Each row is a point on a tangle of strands that fork, close into loops and nearly touch. The rows are in no order.
Two points are linked if the straight distance between their rows is under 0.676. Some points are linked to none.
(1261): .00  -.06  .13  -.25  .05  -.22  .15  .01  .09  .53  .06  .11  .34  -.02  .11  .10  -.27  -.06  .10  .11  -.18  .47  .39  -.05
(1379): .06  -.28  .24  -.16  -.02  -.02  .21  .19  .09  -.40  -.04  -.05  -.17  .15  .02  .23  .04  .10  .14  -.09  -.16  .20  .20  -.02
(259): .12  .11  -.16  .38  -.14  .47  .06  -.21  -.22  -.01  .04  -.01  .05  -.08  .14  -.23  .04  -.09  .02  .04  -.34  -.29  .02  .17
(257): .19  -.29  .15  -.26  .08  -.40  .21  .17  .37  -.15  .13  .01  .09  .19  .08  -.03  .23  .07  -.24  -.38  .18  .27  .23  -.11
(415): -.15  -.21  -.11  -.01  .17  -.23  .06  .22  -.02  .05  -.05  -.01  .04  .29  .05  -.14  .03  .13  -.26  -.28  .35  .02  -.01  .02
(689): .37  .19  -.12  .10  -.26  -.03  -.31  -.40  -.15  -.11  -.02  .12  -.38  -.09  .12  .17  .37  .00  .11  -.06  .11  .01  -.07  .30
(631): -.03  -.15  .22  .14  .18  .12  .28  .14  -.08  .01  -.01  -.29  .11  .46  -.22  .00  -.17  .12  -.41  -.25  -.19  -.17  .13  -.09
(64): -.15  .31  -.30  -.19  .16  -.38  -.26  -.07  .27  .45  .01  .21  .45  -.29  .18  .10  -.18  .01  .15  .21  .26  .22  -.02  .06
(1354): .01  .11  -.18  .19  .03  -.13  -.04  .06  .18  -.39  -.20  .13  -.45  -.21  -.06  -.02  .26  -.02  -.22  -.04  .19  -.19  -.23  .05
(767): -.23  -.04  .00  .27  .00  .17  .29  .32  -.20  -.01  -.06  -.21  .18  .06  .16  -.24  -.04  -.12  -.02  -.02  -.09  -.29  -.07  .03
(246): .38  .05  -.08  .25  -.24  -.05  -.20  -.17  .04  .00  -.04  .10  -.49  -.17  -.10  .06  .48  -.22  -.18  .19  -.13  -.04  .19  .39
(1018): -.07  .06  -.01  .31  -.05  .07  -.03  .00  -.06  -.44  .06  -.24  -.14  .11  -.03  .24  .18  .05  -.39  -.06  .19  .07  -.05  .07
(992): .20  .23  .04  -.20  -.13  .40  -.23  -.30  -.32  .26  .10  -.04  -.07  -.10  .17  .00  .12  -.10  .05  .18  -.17  .13  -.12  .27
(445): .14  .15  -.41  -.29  .00  -.17  -.16  -.25  .10  .29  .12  .40  .12  -.32  .23  .16  .08  -.26  -.15  .01  .15  .12  -.23  -.14
(146): .31  -.09  .16  -.19  .09  -.39  -.19  -.10  .05  .15  -.06  .22  .07  -.10  .07  .04  .17  .17  .29  -.07  .23  .09  .00  -.19
(1026): .25  -.06  -.16  -.02  .02  -.20  -.14  -.02  -.10  -.01  -.18  .28  -.13  -.22  .25  .00  .46  -.12  -.11  .15  .19  -.17  -.28  .12
(430): .22  .28  .19  -.08  -.13  .04  -.31  -.31  -.32  .53  .24  -.08  -.17  -.18  -.11  -.16  .35  -.09  -.07  .19  -.05  -.02  -.33  .06
(118): -.05  .10  -.14  -.10  .24  .05  .03  -.15  .10  .14  .15  -.12  .44  -.16  .19  .01  -.46  .14  .21  .07  -.11  .26  .06  .04
(879): -.24  .30  -.14  .35  -.09  .40  .05  -.04  .17  -.33  -.33  -.01  -.30  .00  -.14  -.19  .00  -.10  .04  .19  -.31  -.25  .00  .24
(517): -.18  -.11  -.15  .05  -.12  -.04  .10  -.06  -.10  .18  .14  .11  .01  -.04  .16  .33  -.12  -.03  -.01  -.15  .00  -.12  .01  -.18
(1179): .04  .09  .11  .01  -.24  -.13  -.35  -.14  -.10  -.07  -.10  -.06  -.35  .00  -.15  -.09  .23  .04  .29  .05  .09  -.24  -.23  .28
(909): -.10  .40  .23  -.12  -.16  -.13  -.35  -.11  -.29  .60  .08  -.06  .24  .12  .18  .03  -.06  -.04  .27  .03  .14  .11  -.18  .10
(181): -.02  -.30  .27  -.02  .04  -.01  .16  .16  -.10  .05  -.06  .06  .20  .01  -.07  -.07  -.21  .16  .32  -.08  -.28  -.11  .19  -.04
(687): .23  .19  -.08  .06  -.23  .04  -.30  -.20  -.09  -.28  -.15  .05  -.50  -.05  -.08  .00  .36  -.03  .22  .13  .07  -.09  -.13  .40
(1175): -.03  -.12  .32  -.27  -.13  -.12  .17  .01  -.17  .49  -.05  .21  .18  .06  .02  -.03  -.13  .02  .17  .00  -.22  .19  .46  -.05
(1315): .07  -.19  .15  -.27  -.18  .10  .02  .06  .09  .07  .15  .06  -.03  -.14  -.01  .14  -.05  .14  .08  .15  .16  .03  .10  -.06
(383): -.25  -.16  -.08  .09  .19  .05  .07  .20  -.16  .21  .05  -.07  .22  .22  .04  -.19  -.13  -.02  -.16  -.20  .33  .10  .11  -.04
(779): -.13  -.11  .08  .00  .41  -.31  .19  .11  -.05  .26  -.12  -.20  .33  .16  .10  .13  -.11  .08  -.48  -.22  .17  .28  .05  -.02
(621): .21  .24  .02  -.06  -.22  .10  -.11  -.29  -.16  -.16  .07  .08  -.30  -.09  .18  .25  .19  .04  .19  -.07  .16  .10  .04  .09
(437): -.04  -.07  -.12  -.26  .03  -.27  -.24  .14  .13  .46  .01  .06  .41  .07  .09  .00  -.11  -.08  .20  .01  .20  .32  .12  -.07
(1439): .06  -.12  -.20  -.03  -.04  -.36  -.41  -.09  -.09  .27  .04  .16  .22  -.11  .20  -.08  .13  -.27  .18  .08  .21  .03  -.31  -.05
(764): .32  .13  -.05  -.15  -.16  -.15  -.04  .16  .21  -.20  -.19  -.06  -.33  -.02  .13  .00  .21  .08  .24  .11  .23  -.23  -.05  -.18
(111): -.19  .08  .07  -.07  .01  .20  .09  .07  .25  -.35  -.13  .08  -.25  .20  -.35  -.22  -.24  .07  .35  -.08  -.24  -.24  .14  .08
(874): -.01  -.16  .09  -.12  .06  .03  .39  .18  -.03  .31  .11  -.10  .22  .20  -.16  -.11  -.23  -.10  -.11  -.09  -.23  .02  .22  -.36
(673): .13  .05  .17  -.17  -.10  .21  .23  .08  .09  .00  -.26  .09  -.01  .28  -.24  -.11  -.16  .28  .19  .02  -.42  -.31  .28  -.12
(704): .04  -.22  -.13  -.16  -.25  -.29  .02  .13  .20  .18  .11  .12  .21  .09  .24  -.01  .05  -.14  .15  -.14  .37  .07  .00  -.27
(1074): .04  .28  .14  .11  -.30  .14  -.12  -.18  .04  -.21  -.09  -.12  -.37  .13  -.27  .14  .04  .09  .36  .13  -.13  -.21  .12  .01
(652): .02  .08  .46  -.14  -.03  .00  .05  -.11  -.13  .35  .00  .01  .17  .00  .03  -.03  -.14  .21  .38  .13  -.07  .09  .27  -.13
(990): -.13  .11  -.14  -.13  .04  -.32  -.37  -.18  .10  .50  .19  .08  .43  -.10  .05  .17  -.25  .03  .19  .07  .13  .18  -.05  .07
(1232): -.10  .04  .43  .15  .07  .04  .13  .32  .09  -.53  -.06  -.24  -.06  .13  -.13  .28  .09  -.02  -.31  .08  -.06  .16  .01  -.03
(1509): -.03  .06  .38  .16  .09  .19  .30  .26  .19  -.38  -.10  -.10  .07  .31  -.40  -.11  -.04  .20  -.24  -.04  -.30  -.06  .31  -.01
(1066): .15  .29  .13  -.15  -.09  .41  -.21  -.35  -.27  .00  .06  -.17  .13  -.02  .15  .06  -.01  .18  .27  .16  -.07  .08  -.05  .19
(1168): .18  -.16  -.22  .07  .18  .08  -.16  -.14  .03  -.27  -.01  -.16  .00  -.08  -.02  .29  -.10  .33  -.13  .08  .04  .36  -.04  -.16
(1307): .10  -.19  -.34  .08  .06  -.07  -.05  -.01  -.07  -.23  -.12  .15  -.25  -.20  .07  -.06  .37  -.13  -.28  -.08  .20  -.12  -.29  .14
(1213): .14  .19  .26  -.27  -.09  -.05  -.09  -.06  -.11  .04  -.02  .02  -.17  -.05  .05  -.10  -.01  .00  .48  -.13  .17  -.01  .09  .00
(1054): .13  -.28  -.01  -.07  .15  -.23  -.18  -.04  .08  .16  .11  .19  .14  -.16  .01  -.02  -.01  .24  .21  -.05  .36  .21  -.02  -.08
(267): -.19  .06  -.31  .18  -.13  .12  .03  -.13  -.19  .09  -.08  -.03  -.27  .01  .06  -.02  .08  -.06  .04  -.03  .08  -.26  -.01  .16
(426): -.04  .10  .07  -.17  -.13  .18  .09  .09  .22  -.02  -.16  .08  -.12  .23  -.28  -.10  -.25  .08  .36  .07  -.39  -.46  .05  .00
(341): -.08  -.17  .17  -.01  .24  .10  .29  .19  -.02  .14  .25  -.13  .37  .13  .10  -.15  -.26  -.10  -.12  -.15  -.18  .24  .09  -.26
(1457): .12  .16  -.13  .09  -.26  .22  -.11  -.28  -.37  .38  .10  -.01  -.08  -.07  -.07  -.08  -.05  .00  .05  .11  -.23  -.34  -.07  -.06
(502): -.03  .43  -.51  -.19  .16  -.10  -.27  -.47  -.02  .41  .22  -.08  .12  -.24  .01  .01  -.24  -.05  .10  .04  -.03  .13  -.31  .29
(184): -.01  -.24  .21  -.02  .03  -.01  .39  .29  -.04  .03  -.18  .06  .37  .25  .02  -.33  -.09  .05  .10  -.11  -.47  -.15  .19  .05
(1375): .23  .19  -.21  -.40  -.04  .02  -.34  -.35  .06  .18  .20  .17  .00  -.30  .14  .19  .09  -.13  -.07  .06  .09  .19  -.27  .06
(203): -.06  .00  -.47  -.16  .13  .08  -.08  -.20  .05  .00  .27  .02  .15  -.03  .16  .30  -.30  .02  -.06  -.15  .06  .21  -.16  .13
(1000): -.19  -.01  .01  .20  -.05  .30  .03  .11  -.07  -.46  .05  -.01  -.08  .08  -.41  -.13  -.02  .05  -.21  -.06  .03  -.06  .03  .10
(698): -.15  -.23  -.05  -.16  .11  -.29  .16  .04  .23  .40  .18  .02  .40  .03  .03  .17  -.26  -.04  -.12  .00  -.11  .41  .24  -.22
(690): .10  -.22  .02  -.27  -.04  -.26  .15  .15  .35  .20  .20  .02  .19  .15  .18  -.05  .08  -.03  -.07  -.19  .28  .22  .30  -.14
(589): -.13  .02  -.12  .19  .07  .26  -.06  -.25  -.14  .16  .23  .18  .14  -.35  .08  -.07  -.16  -.12  -.09  -.07  .05  .12  -.03  -.10
(667): .10  .21  -.04  .02  .11  .21  -.15  -.26  -.04  .40  .18  -.05  .44  -.22  .19  -.11  -.28  .02  .26  .19  -.19  .12  -.05  -.06
(83): .27  -.05  -.09  -.20  -.10  -.20  -.05  .08  .29  -.13  -.05  .05  .01  .00  .24  .12  .38  .08  .18  .10  .31  -.25  -.06  -.20
(1098): .04  -.03  -.24  -.13  .05  -.05  .04  -.19  .07  .05  .20  .19  .09  .01  .20  .38  -.23  .12  -.11  -.22  .13  .16  -.01  -.17
(927): -.23  .21  -.04  .19  .02  .32  .17  .13  .15  -.44  -.24  -.07  -.14  .11  -.08  -.06  -.09  -.13  .07  .12  -.52  -.36  -.12  .13
(511): -.14  -.05  -.25  -.10  .35  -.44  .04  .19  -.01  .32  -.14  .12  .37  .19  .15  .16  -.14  -.05  -.50  -.15  .28  .34  .03  -.24
(655): -.08  -.06  -.31  .11  -.10  -.14  -.06  -.12  -.18  .26  .08  .19  .00  -.14  .22  .13  .07  -.24  -.18  -.06  .24  -.09  -.10  -.21
(176): -.07  .15  -.11  .03  -.17  -.02  -.11  -.09  .27  -.26  -.20  -.03  -.52  .11  -.20  .22  -.05  .07  .26  .04  .12  -.27  .07  .13
(253): .18  .12  .11  -.08  -.12  .50  -.13  -.17  -.11  -.15  -.01  .02  .28  .14  .01  .09  -.20  .29  .21  .16  -.21  -.04  .11  .16
(321): .03  -.07  -.07  .02  .36  -.04  .00  -.06  .17  -.21  .06  -.34  .18  -.05  .10  .38  -.08  .21  -.38  .01  -.05  .33  -.08  -.18
(434): .02  .30  -.39  -.18  .16  -.22  -.13  -.23  .38  .28  .15  .01  .26  -.32  .32  .23  -.10  .13  -.01  .18  .25  .19  -.06  .06
(1266): .05  .10  .21  -.33  -.10  -.34  .03  .22  -.04  .23  -.26  .11  -.18  .09  .01  -.08  .06  .01  .38  -.03  .33  .00  .05  -.06
(1211): -.03  -.35  .25  .10  .12  .11  .19  .18  -.07  -.23  -.07  -.08  .12  .08  -.18  .04  -.13  .26  -.02  .06  -.42  -.13  .07  -.19
(51): .12  .16  .09  .30  -.21  .43  -.05  .03  .03  -.26  -.09  .00  .05  -.05  -.24  -.35  .02  .08  .16  .29  -.26  -.30  .02  .09
(658): -.05  .18  .41  -.17  -.12  -.15  -.12  -.08  -.22  .64  .03  -.12  .27  .23  .02  .06  -.06  .18  .35  .09  -.02  -.02  .11  .09
(1381): .06  -.22  .09  -.18  .04  -.40  .22  .24  .32  -.23  -.14  .10  -.09  .24  .05  .01  .29  .05  -.09  -.23  .31  -.07  .12  -.12
(67): -.01  -.20  .34  .03  .32  -.02  .16  .03  -.10  -.08  .00  -.41  .21  .35  -.10  .13  -.15  .21  -.48  -.26  -.01  .09  .17  .08
(1123): .05  -.15  .14  -.07  .05  .27  .06  .00  .01  -.06  .12  .03  .02  -.08  .05  .06  -.17  .17  .04  -.02  .07  .20  .24  -.02
(1356): -.05  -.15  .13  .01  .39  -.10  .16  -.02  -.03  .10  .07  -.30  .17  .09  .02  .26  -.14  .25  -.48  -.12  .01  .14  .01  -.12
(440): -.31  -.06  .14  .00  .20  -.04  .15  .24  .31  -.45  -.20  -.10  -.32  .18  -.22  -.16  -.11  .08  .17  -.15  -.19  -.02  .07  .19
(491): -.17  .27  .04  .36  .01  .11  .14  .07  -.01  -.48  .01  -.32  -.27  .13  -.09  .08  .05  -.11  -.40  -.04  -.09  -.18  -.15  .15
(528): .08  .13  -.03  -.14  -.05  -.08  .03  -.11  -.25  -.03  -.16  .03  -.29  .03  .26  .15  .06  .01  .33  -.12  .16  -.03  -.02  .00
(240): -.13  -.12  .11  .09  -.09  .01  -.01  .06  -.19  .02  -.10  .10  .04  -.04  -.02  -.09  -.07  .07  .31  -.02  -.08  -.22  -.04  .14
(641): -.06  -.17  -.01  -.01  .17  .06  .06  .06  -.11  .02  .20  .04  .02  -.23  -.02  .20  -.06  .04  -.38  .05  -.01  .17  -.27  -.27
(1411): -.16  .07  -.12  .13  .02  .11  -.12  -.23  .01  .44  .32  -.02  .32  -.36  .12  -.05  -.21  -.14  .09  .16  -.05  .16  -.02  -.05
(537): .14  -.11  .04  -.16  -.02  -.07  .01  .16  .03  -.42  -.06  .15  -.25  .01  -.03  .28  .16  .20  .09  -.02  .14  .07  -.02  -.03
(549): .05  .00  .13  .07  -.01  .39  .05  .03  -.05  -.29  .02  .01  .15  .13  -.12  -.01  -.14  .28  .07  .02  -.09  .11  .32  .03
(1340): .02  -.07  -.14  .09  -.07  .18  -.10  .13  .07  -.35  .00  .02  -.32  -.03  -.34  -.15  .08  .09  -.11  .08  .33  .00  .02  .00
(1384): .14  -.15  -.23  -.13  .00  -.29  -.03  .15  .09  .06  -.12  .20  .17  .13  .20  .02  .19  -.05  -.01  -.05  .34  -.13  .00  -.26
(355): -.09  .15  .12  .27  .09  .40  .20  .16  .07  -.42  -.11  .03  .10  .29  -.35  -.19  -.12  .21  -.24  -.07  -.18  -.22  .16  -.06
(846): .02  .17  -.50  -.22  .15  -.01  -.14  -.32  .02  .22  .17  .05  .13  -.14  -.01  .03  -.38  -.04  .16  -.09  .09  .29  -.20  .06
(899): -.06  -.22  .14  .20  .10  .16  .08  .12  -.11  -.05  .15  -.06  .11  -.12  -.10  -.02  -.11  .02  -.14  .03  -.23  -.07  -.11  -.31
(504): .07  -.06  -.31  -.08  .06  -.14  .01  -.14  .04  .13  .17  .36  .09  -.27  .23  .24  .14  -.19  -.39  -.12  .10  .04  -.27  -.17
(89): .07  .22  -.16  .20  -.16  .22  -.12  -.31  -.19  .17  -.03  .01  -.37  -.03  -.19  -.09  .10  -.04  .02  .11  -.10  -.33  .01  .16
(452): -.15  -.15  .10  .08  .20  -.05  .10  .29  .02  -.26  -.03  -.17  -.01  .21  -.18  -.05  .10  .19  -.37  -.28  .34  .03  -.02  -.05
(166): .04  -.27  -.20  .07  .10  -.31  -.28  .08  -.03  .08  .06  .13  .18  -.17  .10  -.16  .03  -.05  .08  -.09  .26  .14  -.30  -.02
(1064): .23  .09  .09  .15  -.13  .27  -.26  -.20  -.04  -.03  .15  -.18  -.13  -.27  -.12  -.19  .05  .03  .14  .27  -.01  .02  -.01  -.06
(137): .08  .03  -.10  .00  .19  -.04  -.11  -.24  .15  -.06  .22  .03  .18  -.40  .28  .08  -.04  .02  .08  -.02  .13  .35  -.07  .07
(830): .20  .08  -.22  .07  -.16  -.08  -.06  .03  .24  -.44  -.27  .07  -.39  -.06  -.04  .07  .36  -.07  .04  .13  .16  -.17  -.09  -.09
(416): .08  -.13  -.07  -.14  .04  .15  -.06  -.08  -.09  .17  .12  .03  .32  .21  .06  -.21  -.32  .10  .30  -.18  .02  .19  .16  .13
(1325): -.34  .18  .11  .30  .08  .30  .23  .14  -.06  -.47  -.13  -.15  -.21  .11  .02  .00  -.03  -.15  -.22  .00  -.34  -.20  -.13  .11
(192): -.21  .00  -.22  -.10  .22  -.29  -.19  .15  .03  .36  -.09  .23  .37  .01  .11  .00  -.24  -.16  -.15  .03  .22  .44  .12  -.22
(1257): .10  .32  -.04  -.16  .01  -.09  -.43  -.34  -.26  .63  .13  .01  -.05  -.09  .05  -.12  .29  -.27  -.09  .07  .02  .13  -.31  .26
(919): .20  -.02  .22  -.35  .07  -.42  -.16  .15  -.03  .44  -.23  .12  .05  .03  -.05  -.11  .14  .07  .25  .03  .31  .14  .09  -.12
(512): -.01  -.14  .01  .16  .17  -.02  -.04  .13  -.06  -.29  .11  -.20  .01  .01  .01  .09  .23  .09  -.49  -.08  .27  .02  -.21  .05
(1499): -.11  -.16  -.33  .05  .20  -.10  .01  .18  -.21  -.02  -.19  .12  -.03  -.03  .11  -.08  .14  .02  -.25  -.16  .32  -.02  -.21  .01
(1395): .10  -.12  -.13  .17  -.14  .39  -.09  .06  -.06  -.43  -.04  -.16  -.13  .14  -.34  .03  -.05  .10  .04  .23  -.36  -.12  -.11  -.12
(1129): .00  .24  .06  .30  -.47  .20  -.06  -.16  .02  -.36  -.16  .07  -.21  -.07  -.25  .15  .05  -.03  .31  .32  -.22  -.14  .08  .13
(460): -.06  .01  .07  .35  -.22  .15  -.07  -.09  .02  -.38  .00  .03  -.17  -.15  -.08  .10  .17  .04  .08  .20  .01  -.05  .12  .17
(908): -.14  -.13  .02  .12  .09  -.07  .32  .26  -.08  .18  -.04  -.17  .09  .25  -.04  .02  -.16  .05  -.17  -.10  -.15  -.17  .21  -.22
(782): .10  .10  -.12  -.05  -.12  -.30  -.43  -.27  -.17  .54  .11  .11  .10  -.15  .16  -.07  .25  -.33  .06  .11  .13  .11  -.40  .11
(1025): -.10  .04  .04  .21  -.06  .24  .02  .29  .14  -.65  -.17  -.22  -.03  .17  -.42  .00  -.02  -.01  -.16  .26  -.35  -.02  -.15  -.10
(1464): -.23  .02  .51  .07  .17  -.15  .25  .29  .28  -.42  -.20  -.36  -.23  .30  -.34  .17  .01  .05  -.38  .02  -.21  -.04  .04  .10
(1414): .33  .05  -.17  .08  -.15  -.06  -.22  -.22  -.11  .05  -.06  .17  -.19  -.24  .28  -.01  .45  -.12  -.06  -.03  .16  -.02  -.07  .38
(1485): -.15  -.04  .38  -.13  .21  -.37  .38  .14  .36  -.24  -.19  -.42  -.31  .33  -.20  .08  .03  -.15  -.35  -.12  -.17  -.10  .08  .06
(1277): -.11  -.01  .02  .12  .16  -.04  -.04  .15  -.02  -.02  .28  -.02  .00  -.05  .01  -.09  .15  -.19  -.55  -.18  .37  -.02  -.27  -.11
(1440): -.39  .04  .23  .09  .20  .00  .16  .19  .34  -.48  -.31  -.13  -.20  .26  -.31  .07  -.18  .04  -.13  .04  -.31  .03  -.04  .15
(492): .13  .16  -.13  .15  -.02  .43  -.02  -.24  -.32  .05  .09  .09  .27  -.12  .26  -.24  -.06  -.15  .20  -.07  -.25  -.10  -.11  .15
(232): -.34  -.17  .05  .18  .08  -.02  .05  .22  -.10  -.04  .15  -.02  .01  -.07  -.11  -.17  .03  -.23  -.37  -.16  .13  -.17  -.30  .05
(61): -.16  -.04  .05  .06  .00  -.34  .30  .12  .28  -.12  -.19  -.01  -.42  .09  -.04  .10  -.03  .03  .10  -.12  .05  -.21  .19  -.11
(1324): .03  .01  .06  .02  .20  .14  .19  -.01  -.02  .15  .11  -.02  .53  -.02  .14  -.10  -.37  .04  .08  -.07  -.30  .23  .16  -.22
(423): -.03  -.16  .46  -.15  .09  -.06  .36  .30  .05  -.30  -.02  -.21  -.09  .12  -.09  .24  .03  .07  -.18  -.10  -.22  .18  .18  -.09
(666): .21  -.08  -.11  .00  -.07  .14  -.19  -.02  -.02  -.16  .07  -.03  -.21  -.27  -.09  -.21  .15  .00  .03  .09  .27  .08  -.13  -.06
(87): .31  .12  -.16  -.25  -.04  .26  -.24  -.38  -.08  .12  .21  .02  -.06  -.33  .10  .12  .07  -.15  -.03  .20  -.16  .31  -.15  .24
(1027): -.16  -.23  .29  -.16  -.11  -.29  .29  .30  .14  .04  .06  .11  -.06  .02  -.09  -.20  .00  -.17  .17  -.16  -.01  .01  .22  .03
(1458): -.19  -.04  .15  .00  -.07  -.18  -.16  -.01  -.08  .02  -.11  .03  -.26  -.15  -.08  -.10  .07  -.02  .46  .11  -.04  -.30  -.25  .20
(1180): .01  .19  .12  .06  -.12  -.02  -.25  -.15  -.28  .33  .07  -.02  .10  -.19  .24  -.06  .00  -.11  .28  .06  .12  .02  -.07  .06
(792): -.16  -.08  .11  -.12  .13  -.31  .44  .26  .47  -.14  -.22  -.17  -.41  .20  -.08  -.05  .06  -.08  -.13  -.13  -.01  -.15  .23  -.09
(101): -.31  -.04  .11  .19  .09  .06  .30  .30  .04  -.26  -.11  -.23  -.14  .04  .16  -.07  -.01  -.10  -.04  -.01  -.12  -.20  -.02  .12
(1050): -.02  .09  -.19  -.03  -.11  .36  .01  -.19  -.29  .38  .08  .14  .20  -.01  -.05  -.08  -.24  .04  -.02  .12  -.10  -.18  -.03  -.17
(651): .24  -.17  -.01  -.09  .00  .09  -.05  -.04  -.01  -.27  -.15  -.14  -.19  -.15  .02  .25  .08  .36  .03  .25  .12  .19  -.04  -.12
(777): -.05  -.12  .11  -.10  .11  -.58  .25  .28  .17  .15  -.13  .27  .23  .14  .13  -.04  .14  -.31  -.29  -.28  .28  .20  .20  -.34
(158): .10  .01  -.25  .39  -.18  .39  .07  -.18  -.06  -.20  -.04  -.04  -.20  .01  -.06  -.10  .16  -.28  -.16  -.01  -.41  -.29  .04  .23
(571): -.02  -.09  -.04  -.11  .07  -.10  -.14  -.01  -.12  .29  .00  .13  .29  .12  .09  -.10  -.28  -.12  .36  -.07  .15  .20  .12  -.06
(338): -.14  .02  -.31  .25  -.19  .20  .13  -.03  -.05  -.19  .03  -.09  -.34  .01  .08  -.06  .15  -.24  -.22  .02  -.10  -.27  -.06  .12
(1084): -.08  .03  -.25  .08  -.03  .39  .06  -.16  -.23  .15  .24  .20  .16  -.14  -.02  -.10  -.14  -.19  -.31  -.04  -.22  -.01  -.10  -.07
(1135): -.15  .06  -.15  .15  -.10  -.14  .06  .02  .17  -.19  -.08  -.23  -.41  .08  .02  .07  -.02  .06  .26  -.06  .01  -.29  .11  -.08
(769): .14  -.14  -.03  .30  -.27  .08  -.18  -.20  -.06  -.16  .07  .00  -.27  -.31  -.03  .16  .31  -.06  -.11  .27  -.11  -.10  -.02  .26
(1314): -.16  -.25  .13  -.16  .02  -.52  .23  .40  .14  .18  -.02  .18  .15  .13  -.14  -.25  .05  -.22  -.14  -.20  .11  .19  .24  -.09
(37): -.15  -.05  .05  .19  -.23  .27  -.09  .01  .01  -.16  .13  .05  -.02  -.05  -.12  -.25  -.08  -.08  .30  .09  -.12  -.35  -.02  .08
(1438): -.04  .01  .22  .09  -.06  .29  .37  .36  -.05  -.04  -.10  -.03  .27  .10  .13  -.39  -.09  .05  .15  .07  -.29  -.28  .08  -.06
(54): .09  .12  .08  .14  -.07  .20  -.12  -.13  -.30  .14  .04  -.04  -.12  -.29  .03  -.37  .13  -.17  .27  .17  .03  -.04  -.07  .17
(1009): .11  -.12  -.06  .09  -.06  .43  -.03  -.08  -.14  -.19  .10  .00  .00  -.03  -.13  -.03  -.01  .12  -.10  .21  -.34  -.11  -.13  -.19
(964): -.06  -.08  .18  -.44  -.22  -.37  .22  .22  .06  .22  -.12  .19  -.20  .14  -.12  -.08  .03  -.09  .17  -.06  .10  -.03  .22  -.05

A piece is all that can be reached along the links. How many separate loops has the piece of each point below (a circle has one, a figure eight two, a Y none), and how many tips (points with one link)?
(1458): loops 1, tips 9
(1411): loops 0, tips 5
(1066): loops 0, tips 2
(54): loops 0, tips 2

A fork is a point with three links, a tip a point with one. Leave the first point through the second and follow the links. Name the first fork or tip that comes.
(655), (504): (1315)
(658), (909): (1509)
(253), (1066): (502)
(67), (631): (492)
(1509), (355): (698)
(1356), (321): (1464)

How many points has the smallest loop of links through each point below? Write none if it is on no loop.
(1026): 20
(792): none
(54): none

Name the points in between on the shortest way along the links from the first point to the second, in order.
(1257), (777): (782) (1439) (166) (1054) (146) (919) (1266) (964) (1027) (1314)
(1438), (1499): (767) (101) (1325) (491) (1018) (512) (452) (415)
(87), (502): (1375) (445) (504) (655) (517) (1098) (203) (846)
(440), (246): (1440) (1464) (1485) (792) (61) (1135) (176) (1074) (1129) (460) (769)
(1411), (511): (667) (118) (1324) (341) (874) (908) (631) (67) (1356) (779)
